Each row is a point on a landscape with many peaks, with its height.
From any point a climber takes the steepest step (rise divided by distance) to one of its 3 nearest points. It stops when none of these is higher. Distance is the straight distance between rows; heights are no part of it.
j204: [ -7  -9  -3  -6  -6   4  11  -4 -21  -8  -1 -23   0]  h=533
j221: [  5   2  -6   1  -5  -7  18   1   1   8 -11  -4   4]  h=511
j381: [-19 -16  -2  10  -4  10  -7   5 -11  -9   0   3  -4]  h=195
j698: [-2  5 -6 -5  0 -2 17 -4 -1  6 -9  4  6]  h=543
j406: [ -1  -2  -1  -4 -10  -7  30   0   0  14 -11  -4   5]  h=431
j126: [-13 -19   7   9 -17   5  -6   6 -23 -15   5 -21  -6]  h=298
j271: [-5 10 -1  2 10  8 -7 -4  5 -3  6 19  3]  h=339
j770: [-17 -11  -2  -2  -4  10   3   0 -18 -12  -1 -10  -1]  h=514
j666: [14  3 -7 10 -2 -7 -8  9  3  2 -7  3 -4]  h=370
j975: [-17  -5   2 -15  -3  13   7 -10 -22 -10   3 -13   1]  h=625
j591: [  9  12   4  -6  13   0 -17  -5  15   3  11  12  -3]  h=542
j107: [-17   0  -1   4   6  13  -2  -3  -3  -9   2  15   4]  h=342
j239: [-11   2  -1 -14  -1   3  26  -8  -3   7  -7   0   8]  h=742
j284: [ 13   1   3   0   6  -4 -27   6  12   1   8   8 -11]  h=378
j582: [ 16   5  12 -20  15  -6 -16  -2  27  11   9 -11 -11]  h=294
j828: [-12  -5  11  11   3   7 -26   1   8   0  11  26   0]  h=48
j198: [ 10  -8   0  13 -11  -7  23   3 -11   0  -7 -36   8]  h=694
j996: [ 1  1 -7  4  3  2 -6  2  0 -2 -3 11 -2]  h=401
j541: [-14   0  -3 -11   2   7  17  -7 -10  -4  -3  -7   6]  h=547
j487: [-14  -7  -2 -10  -5   8  10  -6 -20 -10   1 -17   0]  h=572
j201: [  8  -2 -10  16  -5  -4   4  10  -4  -6  -8  -7  -1]  h=409
j316: [ 14   0  -9  13  -6 -10  14   8   0   4 -12 -10   3]  h=473
j834: [  6  -8  -7  14  -7  -3  10   8 -11  -7 -10 -18   1]  h=509
j847: [ -9 -13  -7  15  -7   4  -3  11 -11 -11  -5  -3  -5]  h=330
j297: [ 6  8  0 -8 -4 -8 15 -5  8 18 -3 11  6]  h=193
j636: [  4   0   6   3   4   1 -27   4  11  -1  10  18  -6]  h=245
j798: [ -7 -11  -4   4  -7   0   9   0 -17 -10  -5 -21  -1]  h=568
j497: [ -3   0   8   5   8   5 -25   1  13  -2  13  21  -2]  h=164
j339: [  3  16   4 -10   9   0  -1  -9  13   8   6  16   6]  h=343
j452: [-10  -1  -5   3   3   7  -3   1  -6  -7  -3  11  -1]  h=413
j593: [-19   4  -4  -8   5  14   8  -6  -9  -9   3   7   4]  h=277
j595: [ 13  12  13 -18  13  -7  -9  -9  25  14  13  -3  -2]  h=420
j924: [-10  -6  -3   9   2   7 -16   5   1  -6   1  21  -4]  h=251
j4: [-2 15  9 -5 13  4 -5 -8 10  1  9 18  6]  h=408
j217: [ 14   5  -5   0  -8 -12  14   4   8  13 -10   0   2]  h=567
j718: [ 6  7 -6 -1  4 -2 -1 -1  4  5 -3 11  1]  h=355
j333: [-9  9 -2 -9  8  5 15 -9  1  3 -3 11  9]  h=513
j982: [-15 -18   4  17  -6   4 -20   7   3  -2   2  20  -2]  h=42
j555: [ -1  -6  -2  -1  -8  -5  23  -2 -13   1  -8 -21   5]  h=520
j346: [  7  10  18 -15  20  -3 -16  -9  29   2  19  -7  -1]  h=282
j471: [-5 -4 -6  4 -1  2  4  1 -6 -6 -6  2 -1]  h=470
j626: [ -7   7  14   5   9   8 -20  -6  12  -3  17  26   2]  h=97
j665: [  0  -3  -8   4  -5  -2  14   2 -10  -4  -9 -13   1]  h=531
j818: [-19  -9   2 -10  -8   9   2  -5 -24 -13   5 -15  -3]  h=549
j832: [ 19  -2   4   2   1  -8 -31  13  13   1   4  -1 -12]  h=281
j787: [ -7 -14   8  -2 -17   6  -3  -2 -28 -12   9 -27  -4]  h=412
j869: [ 22   4  -7  11  -6 -13   0   8   4   7 -11  -3  -1]  h=447
j190: [  8  16   5 -11   6  -5   4  -8  16  16   4  11   4]  h=276
j181: [ -3  -3  -6  -2  -4   0  17  -2 -10   0  -9 -10   2]  h=505
j650: [ 16   4  -4   8  -7 -12  13   5   4   8 -11  -5   4]  h=518
j256: [ 13  10   5 -10  11  -4 -17  -2  19   6   9   7  -4]  h=652
j621: [ 11  14   7 -15   1 -10   8  -5  17  22   4   8   2]  h=216
j817: [  6  -5  -6   9  -8  -4  18   5  -8  -4 -11 -21   3]  h=576
j347: [ 11  -4  -4  14  -2  -5 -22  13   4  -2  -2   9  -8]  h=252
j397: [ 17   8  -1  -4   6  -8 -15   4  14   7   2   5  -6]  h=516

For each start below, name every point that the climber comes to, in order.
j787: j818, j975
j497: j636, j284, j397, j256
j347: j666, j869, j650, j217
j316: j650, j217

Where does a climber stop that starts at each point below?
j621: j256
j190: j256
j204: j975
j181: j817
j201: j817
j381: j975
j271: j256
